Each row is a point on a landscape with many peaks, with its height.
From any point a climber takes the steepest step (rise divided by distance) to one of its 2 nearest points. It stops when none of these is higher. Distance is the straight distance between rows; heights are no part of it.
deso: [100, 193, 85, 150, 126, 150, 191, 130, 152, 82, 76, 130, 100, 134, 155, 89, 55, 153, 132, 105]  height 190
vasad: [162, 99, 124, 123, 136, 156, 163, 158, 112, 113, 104, 112, 135, 139, 132, 86, 128, 103, 85, 103]  height 725
lasup: [118, 129, 114, 104, 110, 114, 156, 123, 121, 133, 159, 155, 122, 118, 121, 152, 164, 125, 162, 142]  height 292
Gekeb: [150, 164, 139, 153, 126, 129, 198, 116, 99, 131, 138, 140, 105, 149, 102, 93, 114, 133, 153, 159]  height 499
gipa: [111, 115, 131, 137, 150, 101, 135, 118, 139, 138, 184, 144, 142, 129, 123, 166, 175, 142, 164, 156]  height 272
Peva: [103, 161, 127, 155, 140, 108, 171, 93, 130, 144, 115, 102, 154, 148, 107, 110, 118, 175, 116, 146]  height 169
lamu: [149, 116, 164, 157, 127, 128, 110, 134, 155, 153, 123, 113, 137, 160, 125, 113, 151, 161, 73, 157]  height 509
Kege: [138, 134, 164, 136, 100, 96, 154, 79, 165, 138, 117, 122, 137, 147, 118, 133, 93, 156, 143, 174]  height 282
Fatup: [81, 135, 135, 105, 120, 122, 191, 114, 116, 156, 131, 159, 137, 109, 124, 149, 131, 136, 153, 159]  height 262
Konev: [165, 145, 153, 176, 136, 134, 127, 136, 150, 113, 133, 103, 126, 185, 141, 91, 138, 160, 100, 160]  height 550
kez: [177, 54, 136, 145, 152, 134, 106, 147, 150, 116, 140, 112, 132, 134, 144, 115, 145, 120, 123, 101]  height 635
Ped: [161, 122, 105, 93, 128, 157, 126, 137, 117, 148, 105, 146, 147, 91, 86, 160, 159, 65, 168, 63]  height 560
Febo: [92, 74, 145, 148, 140, 95, 156, 152, 98, 148, 159, 130, 147, 122, 108, 144, 144, 132, 118, 146]  height 340
pese: [103, 157, 118, 81, 182, 152, 135, 111, 103, 117, 118, 112, 126, 77, 143, 136, 118, 102, 128, 115]  height 731
sozuf: [116, 186, 70, 118, 147, 133, 153, 135, 146, 82, 132, 109, 123, 154, 140, 99, 143, 152, 148, 104]  height 88
bov: [96, 150, 102, 79, 81, 144, 151, 112, 164, 104, 77, 162, 138, 111, 164, 145, 100, 139, 117, 143]  height 682
nemag: [155, 133, 122, 112, 176, 181, 140, 130, 119, 134, 131, 118, 117, 119, 158, 113, 171, 94, 132, 125]  height 43
nupi: [108, 179, 110, 107, 115, 132, 153, 72, 111, 138, 103, 160, 110, 94, 122, 122, 79, 150, 176, 128]  height 645
Bok: [189, 80, 154, 139, 115, 126, 106, 138, 155, 108, 139, 125, 116, 155, 159, 106, 112, 132, 123, 136]  height 601
Vivub: [136, 121, 135, 103, 144, 141, 126, 101, 117, 155, 88, 104, 143, 130, 144, 93, 104, 163, 88, 109]  height 82
tel: [165, 81, 162, 180, 133, 120, 118, 194, 111, 79, 168, 126, 123, 137, 117, 120, 134, 96, 90, 106]  height 562
lataf: [149, 102, 144, 87, 132, 162, 106, 148, 145, 188, 68, 134, 171, 102, 100, 195, 149, 60, 158, 83]  height 363
zerag: [121, 168, 95, 134, 132, 132, 145, 74, 137, 140, 114, 136, 116, 161, 150, 72, 120, 186, 177, 104]  height 48
doror: [142, 79, 147, 70, 130, 151, 160, 152, 145, 159, 86, 149, 164, 93, 112, 173, 130, 73, 134, 90]  height 370
tadu: [86, 128, 151, 182, 110, 91, 147, 116, 140, 142, 112, 92, 155, 157, 114, 129, 128, 164, 108, 173]  height 201
Neme: [125, 122, 90, 105, 81, 99, 129, 109, 125, 138, 123, 157, 134, 142, 112, 90, 107, 184, 150, 83]  height 16
kupif: [85, 147, 118, 67, 150, 156, 118, 97, 112, 146, 109, 146, 125, 80, 166, 161, 117, 111, 151, 130]  height 656
lala: [110, 168, 143, 156, 118, 114, 63, 119, 114, 130, 127, 96, 113, 133, 124, 147, 117, 131, 99, 164]  height 676
nelam: [126, 137, 108, 120, 134, 130, 168, 125, 126, 112, 94, 107, 146, 142, 123, 78, 83, 175, 88, 103]  height 124
bak: [154, 141, 137, 130, 91, 108, 125, 109, 145, 140, 138, 142, 128, 151, 116, 125, 138, 160, 140, 161]  height 299
Gapa: [118, 117, 117, 155, 146, 111, 112, 114, 107, 122, 140, 101, 126, 135, 139, 109, 117, 148, 126, 128]  height 563
kavuv: [113, 49, 126, 137, 139, 118, 61, 144, 159, 137, 137, 112, 149, 120, 145, 162, 153, 111, 113, 105]  height 438
taguv: [151, 113, 123, 102, 131, 151, 113, 148, 106, 150, 134, 141, 111, 97, 106, 157, 159, 50, 161, 108]  height 613
zamot: [120, 129, 131, 142, 80, 105, 106, 156, 76, 113, 154, 139, 112, 129, 114, 127, 137, 94, 125, 123]  height 215
Zopo: [118, 101, 169, 189, 124, 112, 76, 178, 129, 116, 180, 154, 130, 127, 80, 160, 155, 122, 80, 133]  height 557
vepe: [114, 93, 110, 150, 119, 92, 57, 143, 136, 109, 163, 118, 135, 114, 123, 153, 140, 128, 112, 113]  height 467
fik: [115, 139, 117, 93, 130, 86, 84, 103, 149, 138, 150, 130, 162, 100, 96, 172, 141, 153, 129, 108]  height 559
pani: [126, 62, 134, 131, 132, 126, 97, 174, 180, 134, 138, 133, 161, 125, 127, 182, 185, 97, 110, 114]  height 418
molev: [129, 178, 121, 73, 129, 128, 164, 93, 142, 101, 128, 167, 128, 84, 121, 139, 82, 144, 170, 108]  height 733
sef: [115, 112, 137, 106, 139, 159, 103, 152, 74, 178, 128, 142, 95, 118, 135, 143, 155, 65, 144, 135]  height 663
Dolod: [124, 112, 153, 151, 151, 133, 56, 136, 120, 128, 132, 96, 120, 124, 146, 135, 120, 121, 76, 143]  height 728
Rebek: [141, 123, 141, 166, 115, 105, 133, 188, 124, 72, 164, 113, 141, 150, 110, 130, 147, 115, 75, 133]  height 519
vive: [117, 147, 154, 157, 109, 118, 168, 82, 158, 109, 105, 104, 115, 130, 131, 126, 67, 124, 174, 170]  height 269
Paz: [104, 148, 111, 98, 81, 116, 109, 120, 153, 106, 101, 119, 139, 136, 150, 143, 124, 140, 110, 158]  height 639
Sidap: [128, 91, 146, 124, 140, 131, 76, 113, 155, 178, 111, 115, 148, 140, 148, 136, 142, 161, 86, 135]  height 469
riset: [104, 167, 93, 80, 121, 153, 130, 92, 91, 139, 111, 171, 112, 77, 132, 132, 112, 123, 162, 110]  height 590
mub: [102, 189, 88, 147, 129, 101, 157, 126, 159, 89, 128, 92, 132, 166, 106, 105, 112, 173, 145, 112]  height 107
Vaneg: [125, 114, 146, 98, 154, 145, 74, 132, 134, 206, 110, 125, 141, 120, 124, 155, 163, 123, 98, 122]  height 434
vited: [121, 141, 163, 165, 118, 136, 85, 157, 102, 135, 159, 134, 106, 151, 137, 147, 164, 105, 112, 169]  height 245
nov: [99, 141, 102, 106, 129, 69, 127, 92, 135, 108, 151, 126, 158, 106, 96, 150, 103, 164, 150, 112]  height 489
vumin: [184, 129, 161, 169, 97, 128, 86, 141, 156, 104, 146, 121, 107, 178, 151, 99, 123, 138, 110, 160]  height 580
viz: [108, 166, 116, 75, 100, 98, 88, 96, 160, 140, 122, 129, 152, 121, 116, 170, 136, 153, 126, 151]  height 605
Lare: [138, 106, 105, 103, 136, 119, 133, 129, 131, 150, 150, 151, 160, 99, 89, 160, 185, 100, 166, 70]  height 504
vev: [120, 123, 127, 136, 108, 134, 108, 94, 113, 143, 80, 100, 120, 149, 159, 83, 81, 162, 99, 129]  height 63
Fuzip: [112, 144, 89, 136, 110, 151, 133, 114, 109, 105, 125, 149, 84, 143, 174, 89, 117, 129, 181, 134]  height 62
kude: [154, 119, 127, 115, 124, 156, 179, 148, 100, 110, 119, 142, 104, 122, 131, 98, 112, 111, 119, 132]  height 640
gugo: [130, 96, 121, 136, 100, 130, 82, 160, 97, 131, 139, 128, 125, 134, 122, 123, 167, 89, 117, 101]  height 196
Fug: [125, 147, 109, 129, 124, 135, 189, 140, 145, 75, 83, 115, 112, 132, 135, 86, 43, 153, 108, 108]  height 167
bipen: [132, 190, 122, 169, 133, 98, 148, 108, 147, 130, 131, 102, 140, 176, 81, 99, 127, 185, 126, 123]  height 134
Nedis: [96, 112, 153, 118, 117, 118, 169, 154, 122, 153, 116, 121, 143, 138, 129, 157, 130, 127, 97, 182]  height 247
las: [123, 98, 122, 166, 131, 137, 49, 148, 111, 163, 151, 135, 121, 134, 125, 136, 190, 103, 132, 96]  height 182
Tos: [135, 104, 133, 115, 157, 119, 158, 114, 129, 121, 148, 124, 140, 111, 139, 122, 118, 147, 145, 115]  height 600
lekik: [134, 104, 147, 109, 148, 157, 67, 161, 151, 195, 85, 125, 149, 118, 102, 183, 164, 72, 116, 103]  height 398
pupe: [89, 101, 117, 135, 120, 66, 145, 130, 114, 121, 155, 117, 154, 117, 105, 153, 119, 147, 125, 128]  height 412
Fodin: [160, 91, 126, 104, 158, 135, 146, 134, 118, 120, 131, 132, 136, 94, 115, 130, 122, 94, 143, 80]  height 711
naro: [115, 172, 130, 154, 146, 155, 201, 95, 160, 95, 97, 114, 103, 123, 149, 100, 64, 127, 175, 153]  height 255
dova: [144, 138, 111, 97, 123, 113, 131, 89, 157, 139, 127, 144, 136, 149, 133, 86, 107, 201, 165, 77]  height 33
deg: [111, 168, 70, 127, 115, 138, 173, 130, 123, 91, 136, 149, 95, 146, 139, 93, 123, 145, 177, 109]  height 72
Zepu: [144, 72, 132, 142, 154, 140, 75, 140, 128, 114, 119, 92, 124, 125, 172, 109, 125, 112, 103, 107]  height 675
Gora: [146, 63, 130, 97, 104, 128, 133, 170, 166, 141, 112, 138, 168, 111, 107, 178, 166, 82, 123, 97]  height 400
Geful: [94, 142, 129, 177, 111, 98, 104, 134, 101, 91, 139, 88, 124, 148, 132, 126, 113, 122, 110, 150]  height 628
Lur: [99, 98, 134, 106, 158, 127, 140, 153, 120, 160, 136, 126, 146, 119, 125, 160, 162, 114, 112, 142]  height 284
Fud: [163, 105, 157, 145, 142, 155, 114, 154, 96, 141, 113, 113, 120, 139, 132, 102, 126, 107, 76, 130]  height 843
ledem: [120, 161, 100, 110, 115, 160, 133, 79, 135, 139, 118, 157, 103, 141, 179, 94, 135, 163, 182, 133]  height 56
fiv: [155, 180, 115, 129, 135, 119, 146, 116, 108, 121, 144, 127, 106, 139, 94, 106, 118, 139, 144, 127]  height 430
zor: [158, 65, 173, 175, 142, 121, 114, 180, 146, 125, 171, 148, 127, 129, 105, 147, 153, 112, 97, 139]  height 623
Makub: [105, 146, 124, 133, 153, 159, 186, 105, 121, 107, 104, 120, 117, 114, 168, 107, 91, 129, 139, 147]  height 234
detub: [171, 130, 123, 118, 128, 111, 113, 120, 150, 144, 158, 150, 142, 133, 97, 133, 165, 145, 133, 122]  height 323
Zot: [155, 164, 122, 152, 160, 121, 100, 120, 122, 146, 167, 133, 119, 138, 86, 118, 158, 147, 127, 120]  height 364
Luva: [164, 117, 159, 123, 133, 161, 83, 142, 78, 168, 115, 126, 100, 126, 125, 119, 127, 74, 108, 128]  height 734
Pakad: [154, 153, 109, 125, 154, 169, 116, 127, 105, 114, 125, 104, 99, 137, 161, 91, 135, 117, 129, 128]  height 50
gakas: [134, 147, 124, 139, 113, 158, 115, 128, 79, 106, 144, 132, 76, 136, 168, 105, 132, 92, 159, 148]  height 57
Ragav: [109, 131, 163, 165, 108, 107, 165, 150, 139, 133, 117, 103, 156, 157, 109, 145, 140, 136, 70, 186]  height 221
rubo: [128, 131, 165, 165, 93, 112, 123, 147, 88, 109, 163, 134, 97, 140, 136, 142, 123, 91, 137, 177]  height 232
gok: [157, 135, 152, 108, 125, 152, 197, 107, 125, 137, 121, 153, 114, 125, 130, 111, 103, 136, 143, 161]  height 568
fetab: [124, 129, 116, 67, 103, 132, 166, 114, 161, 105, 119, 171, 146, 93, 147, 142, 101, 142, 147, 116]  height 744
Nizad: [157, 134, 136, 78, 177, 147, 154, 118, 114, 122, 126, 121, 128, 72, 119, 131, 96, 106, 119, 111]  height 870
repib: [92, 110, 149, 165, 112, 84, 60, 166, 123, 103, 169, 123, 131, 118, 103, 181, 124, 113, 87, 144]  height 505
kunu: [113, 138, 120, 148, 133, 116, 90, 128, 132, 120, 169, 126, 115, 131, 136, 154, 169, 120, 145, 166]  height 257
ziti: [112, 171, 90, 136, 140, 169, 189, 114, 136, 99, 93, 164, 90, 111, 183, 82, 87, 143, 150, 119]  height 210

Call two points neighbours if one is among the 2 nearest of the other. Go from one point of each pair to the other, from neighbour to neighbour, staying as high as possible. Name the lowest point that can't be avoided.
Dolod and lasup | Nedis
Nizad and fetab | riset
Dolod and fetab | Gapa

For each start below, name the point where the climber stops.
ziti | Fud
lataf | Dolod
doror | zor
Neme | fetab
gakas | fetab
gugo | lasup
Zot | Fud
dova | fetab
